Each row is a point on a tangle of strands that fork and nearly touch. The rows are in no order.
In the rows, 128 means zero.
Two points are linked if the straight distance between their rows is under 227. Some points are linked to none.
K321: [ 52 124 121  73  92 123 158 174 167 134 138 156  85 130  88  77 118 100
 145 136 156 105  84 115 127 126 148 125  93 114 140 104 116  91 130 105
 136 154 138  93 123 146  90 135 143 120 169 125 130 164 122  89 139 146
 151 112 100  76 151 139 158 134 141 142 103  97 103 115 120 106]
K532: [147  76  84 172 125 164 110 194  92 191  96 118 109  98 160 163 118 101
 169 153 171 126 157  98 140 102 145  85 118  66  93 135  86 138 151 123
 132 150 144 124 114 131  79 110 111 168 123 132 171  85  75 147 117 154
 149 117  84 105  90 178 133 148  83 122 141 161 156 153 139 106]
K736: [ 97 122 188 121 155  82 124  96  90 105 176  90  95 125 122  97 151 143
 115  75  85 128 129 137 115 152 105  67 126 196 143 133 135  93 152 160
 193 108 120 122  96 111 150 129  89 166 111 102 131 124 106 115 153  94
  86 177 149 146 132  78 161 163 168 134 149 101 123 169 173 164]
K120: [ 70 130 170 135 120 141 139 123 114 136 177 138 124 125  69 118 117 120
 135  77 144 106 108 114 139 117 128 127  92 144 116 127  94 103 139 104
 142 156 145  80 117 126  96 100 113 111 133 133 151 194 116 131 149 137
 155 126  97  45 147 104 137 144 159 118 100  83 140 131 143 120]
K829: [129 127  84 122  98 149 137 155 173 160 116 118 157 155  89  93 148 102
 171 119 111  91 113 111 148  65 139 104 129 143  23 135 111 155 152 109
 113 107 133 126 115 130 113 113 158 125 159 141 154 133  87 132 121 106
 132 164 156 159 188 137 164 137 119  90 126 105 169  98 149 112]
K458: [128 104  74  80 107 118 163 153 200 135 142 143 125 139 130  68 147 123
 131 111 123 115 110 128 104  76 128 130 170 114  81 107 179 107 122 101
 118 127  86 106 127 127 135 119 157 144 149 137 144  44 153 105  95 122
 156 120 173 183 180 152 133  66 116 146 174 140 149  96 143 123]
K383: [120 146 154  89 138 157 185 140 155 137 144 116 117 126 126 123  61 154
 136 172 110  86 129  88 111 100 141 127 115 135 117 134 158 122 116 114
  87 118 136 142 158 178 187 144 168 141 162  89 109 143 165 107 116 137
 174  92 150 137 165 144 127 110 137 105 147 159  74  96 128 139]
K793: [204 179 144 165 169 116  98 118  85 124 128  85 180 159 143 123 150 147
 129 119 104 125 131 131 145 107 135  91 124 150  93 172 147 166 147 190
 143  95 141 175 132  92 169 192 111 130 125 111 125 134  87 112 160 106
  99 130 145 203 121  99 127 178 159  77 140 171 128 114 164 126]
K842: [111 122 122  90 165  92  95 101 130  85 158 114 109 131  90 145 174  85
  99 131 125 120 100 156 137 198 141 139 102 152 210 129 134 107 110 155
 155 105 138  78 113 125 124 149 135 120 114 156 117 155 131 137 111 144
 126 155  97 126 103  47 137 163 149 139  84 114 110 140 106 164]
K417: [ 78  53  92 163 106 162  77 124 103 145 104 101 110 124 130 169 134  74
 166 165 158 203 122 124 117 150 140 141 144  87 113  99  93 129  80  83
 157 137 141  89 163 127 121  62  98 139  82 121 108 103 135 154 140 119
 136 183 133  50 109 157 136 119  65 169 115 130 126 106  77 163]
K706: [143 206 174 120 109 101 178 108 169 126 114 147 115 128 139 168  97 151
 111 143 101  88 164 157 156 140 107 142 125 170 112 201 159 165 154 133
  65  99 150 155  97 148 162 116 157 103 171 141 129 199 140 109 107 112
 117  95 126 150 179 122 112 131 121  81 112 136 134 125 102 131]
K735: [115  90 162 117 174 136 171 121 131 155 189  97  77 112 144 148  74 128
 145 157 139 117 131 118  89 103 122 132 122 134 128 163 150 101 117 112
 125 112 137  95 150 172 172 132 129 166 118 105 127 122 158 139 103 147
 189 128 134 108 158  96 108 118 101 147 142 175  97 113 111 171]
K928: [179 118  73 149 124 119 131 180 116 121  73 133 118 142 158 125 130 136
 140 151 170 163 121 140 106 142 113 144 147  85 136  90 134 132 129 156
 140 151 115 139 152 128 138 155 109 128 113  95 118  67 120 140 127 159
 103 127 102 137  84 159 124 140 120 169 117 141 120 123 100 110]
K495: [130 125  84 116 142 221  88 142 147 123  91  96 188 166  79 124 111 128
 164 169 120 125 104  58 117  89 173 140 119  89 100  99 112 151  76  75
 113 113 140 133 191 157 136 123 177 127 151  85 108 125 133 140 149 133
 162 120 146 124 133 157 144 116 107  95 132 163  86  58 150  90]
K133: [127 175 144 165 131  99 110 113 168 119 154 146 122 132 118 101 126 130
 148  69 186 143 117 191 152  99 125 140 145 155 118 166 157 138 162 136
 152 133 111  91  68  90  92 155  92  81 158 151 185 125  93  79 122  91
 114 129 116 140 130 138 105 120 147 129 119 124 153 136 160 122]
K76: [112 102  65  69 115 163 178 188 176 117 108 160 108 140  90  86 126  83
 129 146 142  89  78 124 129 149 125 178 104 113 147  76 135  98 115 124
 122 128 117 126 136 164 115 135 146  99 146 113 130 130 138 133 126 179
 134 105  98 105 145 122 149 171 123 147  73  84  80 104  96  94]
K309: [129 137 141 161 127 111 119  79 152 104 105  81 123 160 111 170 121 155
 126 142 150 168 120 149  94 147  97 178 142 131 207 136 164 139  85 115
 100 117 134  99 158 134 150 125 126  89 133 128  68 146 174 133 100 126
 134 131 128 107 146 118  97  90 123 164 121 127  95  99  79 165]
K164: [ 85 127 145 164 112 125  31 103 113 138 120 117 169 139 107 158 163 105
 155 147 121 143 121 135 162 113 173  91  85  94  90 176  90 182 157 109
 145 140 148 123 125 103  62 138 122 115 118 187 109 199  78 133 126  99
 142 157 106 115 160 112 138 147 137  87  74 140 170 119 127 132]
K525: [188 138  78 185  97 107 154 147 193 168  72 173 104 116 172 151 125 117
 169 111 190 137 179 173 144  95 109 139 165 116  97 149 141 149 149 144
  92 130  96 131  94 100  81  91 139 118 146 159 164  75 101  98  64 111
 124  96 116 154 149 187 120  85  82 140 146 137 199 136 117 118]
K468: [171 131  61 108 146 167 127 192 152 100  94 139 146 163 102  89 141 116
 139 151 157 106  83 131 130 127 144 175 113  90 139  91 122 141 118 154
 127 135 122 149 149 137 123 169 144  81 122 106 118 132 131 140 135 177
 139 114 110 149 107 122 136 180 132 145  81 119  86 105 114  77]
K77: [189 130 136 109 162 120 141  95 129  88 152 135 136 100 168 165  88 180
  95 134 100 146 150 138  90 124 104 150 178 124 167 139 188 112 102 166
 107 127 111 167 146 137 198 168 141 133 100 117  98  88 186 140 116 134
 135  71 140 190  92 122  97  87 130 129 156 187 111 143 173 130]
K594: [169 121 175 158 158  91 155 137  56 135 195 135 105 103 158  79 120 160
 115 101 160  91 118 148 111 110 135  85 127 124 166 123 110 122 178 161
 143 161 137 112 108 111 110 170  76 121 104 110 163 100 129 159 135 185
 146 138 123 126  94  79 105 132 164 180 124 117 154 173 133 126]
K877: [144 108 129  89 150 124  89  97 109 127 168 116 157 116 122 102 166 135
 110 139 102  99 104  99 115  74 153 116 142 100 125 135 152 119 107 135
 131 120 132 118 134 117 122 185 168 149 121 162 126  93 146 155 121 144
 169 109 183 178 106  98 124 109 135 107 146 168 134 136 184 139]
K717: [ 72 145 119 124 138 104  99 119 175 119 180 121  94 122 106  86 122 106
 154  86 168 164  97 148 129  94 156 126 155 128 127 144 170 104 136 135
 178 142 102  87  90 100 100 170  92 112 148 140 158 112  88  67 138  97
 141 138  90 137 125 138 126 121 143 127 107 135 119 124 183 131]
K454: [125  93  90  63 111 112 128 173 143 157  80 116  92 143 140 133 147 100
 114 189 102 118 121 101 139 155 120 106  99 125 129 105 116 119 100 129
 138 101 137 146 150 164 159 119 160 199 125 122 111 105 126 150 108 147
 112 162 149 150 140 115 171 149 114 121 124 113 106 126  76 142]
K962: [147  65  63 136 136 208 122 163 112 215 114 135 111  90 157 192 113  73
 139 184 157 129 157 100 158 107 135 120 127  77  87 158  95 147 128 101
 105 121 150 127 132 155 122  80 142 147 113 147 188  72 114 182  96 155
 135 101  98 110  99 167 131 153  47 111 133 178 140 141  92 107]
K855: [163 122  84 112 138 139 181 143 153 110  80 143  97 130 118 170 132 126
  85 136  84 133 169 161 139 183  75 177 140 179 113 125 157 106 124 160
 107  85 110 163 113 154 189  67 136 119 118 114 145 130 142 156 122 122
  49 115 119 139 130 128 136 156  97 116 121 112 104 129 109 136]
K616: [119 144 135 141 137 169 200 157 136 108 111 139 121 117 125 107  69 158
 136 129 107 130 138 116 123 162 105 142 123 166 111  88 139  95 133 134
 136 141 118 173 133 154 172 133  87 130 156  61 132 161 110  92 182 117
  88 112 114  92 145 167 115 157 149 129 135  97  65 106 156 116]
K854: [139  70 104  71 134 118 142 125 130 154 166 134 114 105 164  95 150 128
  95 131  97 116 131  87  90 100 125 115 177  98 116  97 150  79 120 119
 128 132 112 115 130 118 146 125 146 169 116 153 141  33 167 150 117 140
 142 107 173 155 111 143 137  73 109 141 178 164 128 144 177 138]
K748: [128 125 157 215 143  89 203 108 122 155 144 105  71 110 147 159  65 117
 180 140 170 165 151 205 108 140 105 121 146 162 117 161 124 157 159 109
 109  93 119 100 144 119 148 105 103 133 106 135 137 150 126 113 100 121
 166 216 128 101 174 124  93  98 103 174 105 131 160 136  29 194]
K364: [ 98  95 176 139 129 142  72 125  54 130 122  91 120 116 114 174 161 134
 113 140  74 138 147  74 141 152 152  73  85 116 123 135  69 127 121 133
 188 152 168 138 130 145 117 115  96 187  95 124  97 164 101 149 168 114
  96 151 128  81 107 106 148 148 124  88 137 146 124 149 159 135]
K577: [ 73 107 154 116 108 153 101 172  86 135 125 115 121 138 101  90 158 139
 132 108  89 113 109  61 137 137 158  70  94 100 117  78  76  92 143 125
 182 171 139 138 121 134  94 138  96 192 124 103 122 138  93 120 180 128
 101 146 130  93 107 152 168 138 146 104 145  98 114 140 184  92]
K337: [173  92 150 130 200 161 179 102 106 144 167 114  92  89 170 168  77 157
 113 152  94 125 172 123  94 121 109 144 158 150 132 155 156 107 127 154
  99 109 136 144 131 171 201 113 120 154  93  92 154  81 168 171 123 142
 138  92 139 129 102 130  87 117  87 136 176 192  99 156 143 156]
K728: [ 88 121 137 127 142 129  75 140 118 119 157 124 107 112 127 118 127 138
 126 118 150 164 107 104 115 109 167 115 139  89 162 118 149  81 131 143
 173 184 102 122 122 103 104 184 103 160 133 125 125  79  95  83 161 120
 136 112  95 126  65 153 113 113 140 128 136 176 108 141 189 115]
K343: [ 73 120 196 132  77 129 228 121 122 149 135 143 112 113 167  76 107 184
 128  95 110 114 155 105 105 112  94 103 126 156  88 110 115  97 139  94
 111 147 118 145 114 145 127  77 130 134 162  96 136 137 156  89 145 122
 116 106 166  83 179 177 147  93 156 151 195  66 144 152 142 129]
K888: [118 124 146 123 178 115  82 136  98  93 177 106 121 147  94 101 162  90
 122  85 126 126  88 145 137 173 139 100 112 183 186 121 114 107 128 178
 194 122 137 113  96  99 126 166  75 139 109 107 139 145  87 123 151 138
 105 181  97 140  99  57 137 211 167 150  95  98 104 141 144 153]
K198: [ 91  46  78 112 114 155  97 102 131 141 126 151 107 119 121 169 141  56
 129 144 147 182 128 123 126 166 118 162 170 114 133  87 112  85  81  92
 133 129 113  82 139 123 111  34 122 135  96 148 125  84 166 160 130 123
 118 147 125  61  90 150 142 102  56 156 122 125 136 121 101 165]
K509: [157 143 104 127 163 160   9  97  99  94 125 142 201 133 119 146 202 111
 108 129 110 140 118 123 179 147 164 153  82  93 139 164 126 158 135 158
 153 122 126 157 134 106  71 175 125  96 107 193 155 163  98 144 138 119
 124  93  92 135  82  81 100 187 128  80 112 187 164 123 154 110]
K871: [122  94 142 151 149 128 105 130  69 138  90  81 114 126 129 201 134 103
 117 172  83 168 164 106 122 194 118  91 103 143 156 149  87 147 130 123
 165 108 159 141 151 143 152  92 105 183  75 110  88 144 118 167 126 111
  85 185 122  97 117  96 123 153 100 119 127 145 104 151  84 184]
K749: [ 92 137 164  93 131 152 161 113 110  86 171 163 157 102 125  92  77 172
 119 101 103 113 121  93  85 117 141 141 142  93 170  92 124  72 116 120
 111 177 105 163 151 120 156 146 134 135 125 105 111 114 185 102 165 129
 145  72 144 129  93 171 118  70 171 138 175 126 105 133 204  72]
K917: [106 136 162 128 153 151 107 112  82  80 171 150 158  86 131 122  83 163
 115  88 132 137 123 108 113 111 164 149 150  86 178 116 128  70 131 134
 135 192 121 153 148 121 141 178  98 125 116 106 117 105 137 105 193 130
 142  75 101 129  40 173  96 100 166 129 154 166 115 139 220  85]
K177: [104 155 158  59 125 139 146  92 148  86 171 163 147 117 114 114 127 171
  91  95  98  82 111 118 110 125 127 168 137 123 184  98 145  90  94 116
  92 154 111 127 130 125 129 135 172  93 153 139 113 139 192 133 133 134
 134  59 146 128 100 134 124  80 166 119 158 105 127 134 172  87]
K843: [152 144 131 116 153 126 196 164 129  93 102 139  94 114 139 132 104 154
 103 126 104 121 153 157 127 178  88 139 130 163 158  87 142  98 141 179
 135 118 121 164 131 162 180 123 102 132 137  76 134 132 125 124 156 140
  66 113 100 139 124 121 131 176 149 133 123 101  88 149 132 122]
K872: [ 79 170 188 187  98  86 141 113  87 115 147 174 111 107 133 115 142 126
 113  59 150 147 164 161 149 166 119  77  94 166 154 126  96 123 185 138
 160 175 139 119  63  98  64 105  90 129 148 131 172 144  84 110 143 105
  85 141  79  66 104 130 144 164 189 125 120  82 169 185 130 118]
K234: [116 148 154 149 135  69 113 100 132  91 139 121  93 138 101 147 126 130
 104 139 175 161  92 175 109 170 131 148 127 137 229 137 153 129 110 143
 120 132 138  95 132 126 112 161 126  88 132 144  96 159 156 125  95 147
 136 140  91  93 114  74 102 118 142 163  67 131 114 129  65 163]
K975: [101 150 142  59  91 109 162 116 194  97 168 209 103 114 109 112 132 127
  79 113 132  97 117 154 132 117 111 187 144 129 164 111 179  99 121 105
  82 147 106 107  99 149 112 129 157  87 164 162 138 126 186 129  99 154
 135  62 124 138 128 126 111  86 140 141 123 101 138 139 137 107]
K89: [160 192 143 140  92 128 115 157 114 107  85 158 213 144 144  84  88 180
 143 118 135 106 119 113 130 115 157 127 118  92  95 100  85 161 144 100
 108 178 138 173 152 102 100 165 134  95 144 105 110 157 119  97 151 129
 121 107 137 132 129 167 138 106 185 123 128  89 132 106 150  64]
K664: [148 104  76 161 125 140 108 208 124 184  79  99 120 131 177 138 117 137
 168 177 183 166 136 110 112 101 152  83 119  64  93 112 126 141 139 144
 149 144 125 151 130 134 126 165 102 169 127 103 130  63  66  93 133 146
 136 127 102 150 106 182 140 134  97 140 158 171 120 136 129 106]
K85: [171 113 106  73 140  82 131 136 137 129 116 158 117  91 187 161  97 152
  59 173 107 141 159 138 108 145 111 137 157  82 174 130 188 119 108 157
 105 129  82 184 154 151 189 190 148 170 122 137  93  53 171 146  92 156
 136  67 122 210  88 137 107  84 117 132 140 188 128 161 132 130]
K328: [128 132 119 145 172 155 104 136 114 117  91  45 137 160  99 175 144 104
 127 181  90 128 144 106 140 166 132 110  79 143 143 159  98 165 120 138
 142  81 174 153 139 139 167 121 124 152  95 111  82 189 108 125 133 104
 115 182 112 149 154  70 134 195 114  99 112 143  53 115  91 165]
K455: [102 145 163 122 128 148 125 153  92 113 151 103 160 145 107  59 128 155
 136  79  87 102 113  84 124 124 155  70 102 139 111  78  89  94 133 141
 170 154 125 165 130 109 130 166 109 157 147  68 116 142  96  91 198  97
 118 147 154 141 133 144 158 152 181  93 146 101  98 124 200  95]
K263: [106 141  86 105 143 176  57 134 167 101  69  95 178 175  54 131 146 136
 137 191 113 126  99  77 136 127 178 151  66  94 139 124 137 155  63 100
 122 105 130 161 177 161 127 162 184 124 174 117  81 164 136 100 147 107
 170  93 126 138 149 122 146 153 123  74 113 157  68  73 124  98]
K481: [175 152 182 100 156  99  76  81  93 111 189 132 172 107 154  93 162 156
 106 100 109 104 109 130 126  76 168 124 130 121 174 157 144 131 134 138
 114 128 150 123 129 100  97 196 153 105 117 171 138 119 151 137 115 151
 182  84 170 176  93  79  97 114 159 115 142 149 149 141 175 119]
K250: [102  97 144 141  96 111 164 127  97 166 119 185  86  81 151 172 136  94
 113 124 137 134 180 126 147 168 103 108 107 135 135 138  91 119 139 112
 113 147 140  95 122 140  97  49 146 172 122 164 145 120 136 174 107 145
 112 130  99  57 127 136 131 112  98 132 116  94 184 166  71 138]
K726: [137  83  47  73 107 131 123 138 198 140 145 141 124 132 122 103 159  59
 168 140 157 125  83 141 124  77 131 167 178 124  91 116 155 124 118 106
 121 105 104  72 117 111 110  91 140  96 127 162 139  67 139 158 110 137
 162 159 160 154 152 143 129  97  73 156 130 123 160  93 122 125]
K737: [104 140 124 112 118 123   8 126 117 120 132 121 193 155  88 114 208 119
 140 121  92 121 103 115 172 117 190 116  76 103 101 163  93 160 140 124
 158 113 132 123 118 112  42 157 145 107 131 186 145 181  86 145 133 105
 145 123 125 149 137  78 153 174 146  72 107 147 178 122 148 121]
K666: [143  98  98 209 151 126 160 135 119 144 116  86 105 137 148 138  87  96
 188 153 192 189 112 197  97 144 108 137 139 144 127 126 125 151 147 128
 133 101 113 114 152 105 149 106  73 113  88  96 130 119 103 113 128 137
 163 227 118 104 144 128  98 153 103 202  90 125 116 121  40 183]
K515: [152 169 212 172 119  83 138 112  46 113 165 145 137 114 169  90 100 193
 106  94 169 126 125 144 112 104 143 101 115 107 173 131 104 140 155 147
 128 172 155 135 128 109  93 174 106  96 112 111 140 132 156 136 131 169
 144 109 130 109  79 112  99  95 180 166 130 117 156 168 110 106]
K767: [144 141 118 122  88 119 137 133 149 171 102 135 158 145 132 114 156 110
 171 115 119  87 124 118 151  94 122 114 131 149  42 146  86 187 152  82
  93  96 153 102 123 124 114  88 176 118 117 157 135 158 119 160  93 127
 144 182 175 150 198 119 174 123 119 118 126  81 178 102 102 140]
K912: [127  62  55 189 139 141 102 152 110 155 110  88 109 135 156 179 126  69
 175 179 182 226 121 178 112 147 122 139 151  91 131 130 117 162 108 117
 142 109 120 111 157 116 123  81  97 121  83 102 122  69 115 144 128 140
 139 195 117  88 102 158 103 135  73 186 123 148 111 120  33 148]
K602: [119 154 159 204 120  86 161 103 134 123 161 155 107 113 130  94 122 114
 161  43 176 145 132 195 145 141 112 113 142 188 112 133 117 147 170 130
 148 140 110  80  73  84  93 106  84 101 130 142 177 143  92  99 130 110
 107 194 114 120 154 125 124 127 159 154 107  62 182 159 139 145]
K584: [ 89 158 117  93 149 161  91 151 159  76  85 103 125 145  66 152 130 124
  84 157 100 120 102  91 146 178 160 157  67 108 184 117 125 113  80 147
 142 127 124 169 141 155 132 162 145 137 150 116  72 184 117  88 155 125
 124  80  90 116 106 114 142 185 147  87 102 145  57 106 127 103]
K819: [ 89 119 189 150 156  84 208 120 114 147 185 121  51 108 133 103  68 133
 142 131 148 109 127 165 106 121 119 103 114 164 122 150 128 109 159 124
 129 117 128  88 124 156 141 122 100 131 123 115 145 148 149 107 102 154
 187 157 126 111 182 102 116 117 144 155 121 110 150 150  91 181]
K670: [163 139 120 133 180 139 129 122 132 128 122  57 141 161 114 150 142 113
 118 136  74 118 131 128 131 149 115 107 110 185  98 183 145 145 132 190
 144  71 147 162 115 124 196 133 131 149 115 119 118 149  97 125 147 101
  99 164 142 181 150  80 140 200 119  88 127 153  88 128 146 166]
K984: [126 166 166  81  73  83 200 111 163 142 128 199  97 103 146 151 132 128
  79 125 120  68 149 160 166 140  83 157 123 165 128 165 158 136 139 101
  58 124 135 121  94 150 126  90 183 107 181 168 123 168 180 143  83 147
 146  92 132 129 158 114 111  88 134 114 123  86 177 142  83 125]
K396: [123 114  90 183  88 129 156 125 174 157  94 160  95 117 154 137 126 102
 171 102 187 168 173 150 139 120 103 141 182 134  75 116 123 106 135 121
 131 150  97  99  96 113  82  69  95 133 148 142 147  88  86  84 119 100
  98 123 103 111 137 216 122  87  91 144 157 108 182 124 127 125]
K573: [172 174 150 156 156 140  39 110  77  93 108  92 202 149 124 164 162 149
 106 118  90 146 145 112 154 162 150 121  92 139 170 166 130 154 118 172
 147 111 152 183 144 106 124 176 110 114  99 131 108 183  86 127 158  89
 107 113 105 141  96  91  95 182 146  81 125 187 121 115 136 129]
K21: [ 69  78  73  81 116 161 109 104 154 128 155 149 121 111  79 151 149  45
 147 108 127 138 113 122 138 122 137 172 164 143  95 117 119  99 104  87
 134 129 116  55 120 110 100  56 142 123 111 167 146 129 131 142 141 115
 150 151 121  95 119 128 138 120  70 121 111  97 147 112 130 148]
K741: [ 72  98 156 164  75 124 192 107 142 165 136 145  87  96 177  99 105 139
 152  87 151 154 172 133 109 105 104 100 150 132  72 118 113  82 138 103
 132 158  89 113 103 136 103  58 104 158 143 132 152  92 139  84 117 104
 118 122 136 100 168 201 138  73 118 172 197  89 186 137 130 142]
K199: [112 162 189 143 131  96 138 125 102 112 148 113 135 137 143  75 135 173
 110  62 116 130 137 135 127 123 119  70 127 177 120 120 139 114 164 160
 173 141 110 150  89 101 144 159  91 142 141  81 144 126  96  77 171  90
  84 145 155 158 137 131 141 158 185 124 153 106 123 153 189 129]
K22: [ 59  99 139  95 127 150  93  77 146 126 192 124 145 111  55 135 163  77
 140  96 116 106  93 104 144 101 148 137 121 143 124 148 106 111 118  92
 135 134 144  54 112 102  86  94 133 119 120 175 138 175 120 152 144 119
 179 152 121  85 131  93 140 133 110 109 100 100 149 117 151 142]
K204: [194 128  66 131 115 154 128 153 154 184  74 180 126 102 168 173 115 105
 126 168 158 104 175 129 168 101 116 157 138  97 100 155 139 175 132 122
  71 122 120 143 126 139 111 120 172 133 142 162 155  88 129 169  65 139
 139  86 122 148 115 176 121 103  63 108 125 161 161 133  97  96]
K543: [ 85 159 187 149  85 117 218 132 139 123 142 139 132 134 125  65  72 184
 139 102 140  99 109 130 106 136 115 123 120 178 114  90 120 112 143  99
 110 157 129 149 130 134 134 133 101  93 178  83 123 187 137  80 145 136
 116 109 133  67 178 159 122 129 184 151 144  68 109 141 141 117]
K672: [126 172 221 100 121  75 131 104  71 118 187 142 128  95 152 109 108 176
  90 132 122  84 136 129 121 103 169 106  96 105 168 159 114 138 158 142
 105 149 160 154 134 126 101 192 140 105 137 142 113 162 167 123 112 159
 158  63 139 135  96  93 110 110 190 119 132 145 124 148 123 117]
K899: [100 172 138 100  83  47  98 113 167 118  97 132 135 160 138 107 160 133
 118 137 131 127 109 148 144 132 132 128 136 120 150 129 140 167 130 111
 126 122 119 114 132 111  93 148 164 117 167 181  97 141 128 105  85 113
 119 148 139 157 160 108 142  93 154 139 105 101 153 125  87 148]
K914: [173 154 135 202 117 107 134 103 102 147  83  87 148 165 160 151 135 152
 156 137 114 160 167 143 123 125  83  94 155 144  86 155 116 180 146 132
 135  96 142 133 124 113 158 100 114 135 101 120 122 139 107 134 121  80
  86 191 174 149 172 144 125 110 123 126 141 129 147 124 103 165]
K762: [182  96  65  55 106  73 130 150 173 123  98 166 108 132 156 131 162 131
  58 149 108 127 128 145 125 154  93 137 162 124 166  90 177 114 121 164
 121  94  78 155 123 136 160 139 159 150 125 161 119  46 173 167  69 165
  89 115 142 209 107 118 143 101 108 151 125 135 151 151 106 139]
K326: [161 157  64  75 148 165  95 149 148  64 100 153 172 149  93 108 159 120
  87 118 101 118  91 127 144 173 144 176 120 110 171  74 137 125 101 160
 134 120 103 181 142 135 131 178 148 108 123 122 102 152 120 126 150 143
  93  94 107 168  71 112 141 187 152 119 101 114  90 110 152  62]
K524: [162 144 136 161 110 103 167 119 117 150 110 116 146 149 142 130 143 131
 146 108 105 109 143 143 131 145  83 126 150 174  83 143 102 163 152 122
 119  91 150 111 128 114 157  88 143 113 101 131 132 169 139 154 116 109
 100 188 169 130 184 117 139 134 128 136 116  82 150 129  97 158]
K117: [185 143  80 125  94 124 138 122 159 117  46 164 139 156 133 160 159 137
  84 116 100 146 156 155 155 172  74 191 177 158 119  94 149 136 109 132
 105 105  98 167 122 132 154  63 137  84 129 140 126 118 157 156 115  95
  39 116 142 149 143 153 124 109  99 119 138  97 152 124 120  97]
K261: [170 113 121 159 144 168 116  98 122 127 121  91 156 154 128 156 119 138
 134 141 142 139 127 107 106 117  93 174 151 130 133 108 130 151  78  94
  95 111 153  81 169 142 159  94 139 103 101 108 121 125 173 194 121 137
 143 132 161 103 132 117 131  96 100 163 137 129 112  97 101 139]
K887: [188 165 119 184 118 116  79  96  99 153  79  92 196 164 151 139 154 166
 147 138 113 152 141 126 125  82 105  94 151 107  69 159 136 197 131 130
 125 107 139 156 125  92 140 143 137 144 120 145 113 112  96 134 124  84
 107 156 175 182 140 147 129 104 132  92 140 159 142 109 136 135]
K58: [170  86  97 148 140 233 111 121 120 157 129 116 177 154 112 138 126 125
 158 138 155 120 113  81 117  90 134 169 148  96  99  97 102 164  90  87
  89 120 161 103 161 139 133  86 144  88 104 106 155 110 152 191 145 146
 168 125 168  86 119 140 122 107  89 154 147 139 106  82 122  98]
K356: [110 198 173  90 119 122 134 108 151 119 120 132 136 123 124 162  88 157
 107 184 102  82 152 104 145 115 138 142 106 141 130 180 161 154 124 113
  72 115 150 174 147 163 172 145 174 118 178 134  82 185 157 103 114 122
 140  84 128 146 162 118 122 120 135  76 129 166  89 109 116 124]

A fork is a point with three links, a tip a point with one. Leave the first point through the second and follow the links. Name the first fork or tip that comes.
K234; K842 => K793
K672; K481 => K21
K843; K616 => K468
K984; K975 => K872
K458; K854 => K594
K917; K749 => K735
K962; K204 => K117

Follow the links from the first point to the second, and from the first to the third. Name the last point that the two ways share.
K664; K21; K199 => K468
K85; K854; K717 => K735
K481; K525; K77 => K21
K842; K321; K962 => K468
K767; K737; K58 => K793
K21; K177; K85 => K735

Name the points in between on the shortest way along the links from the first point to the second, in order.
K532; K263 => K664, K928, K468, K326, K584
K672; K735 => K481, K877, K854, K458, K726, K21, K198, K417, K912, K666, K748, K819
K871; K532 => K364, K577, K455, K199, K736, K888, K842, K234, K309, K261, K58, K495, K263, K584, K326, K468, K928, K664
K198; K468 => K21, K22, K120, K321, K76
K728; K337 => K917, K749, K177, K975, K984, K706, K356, K383, K735
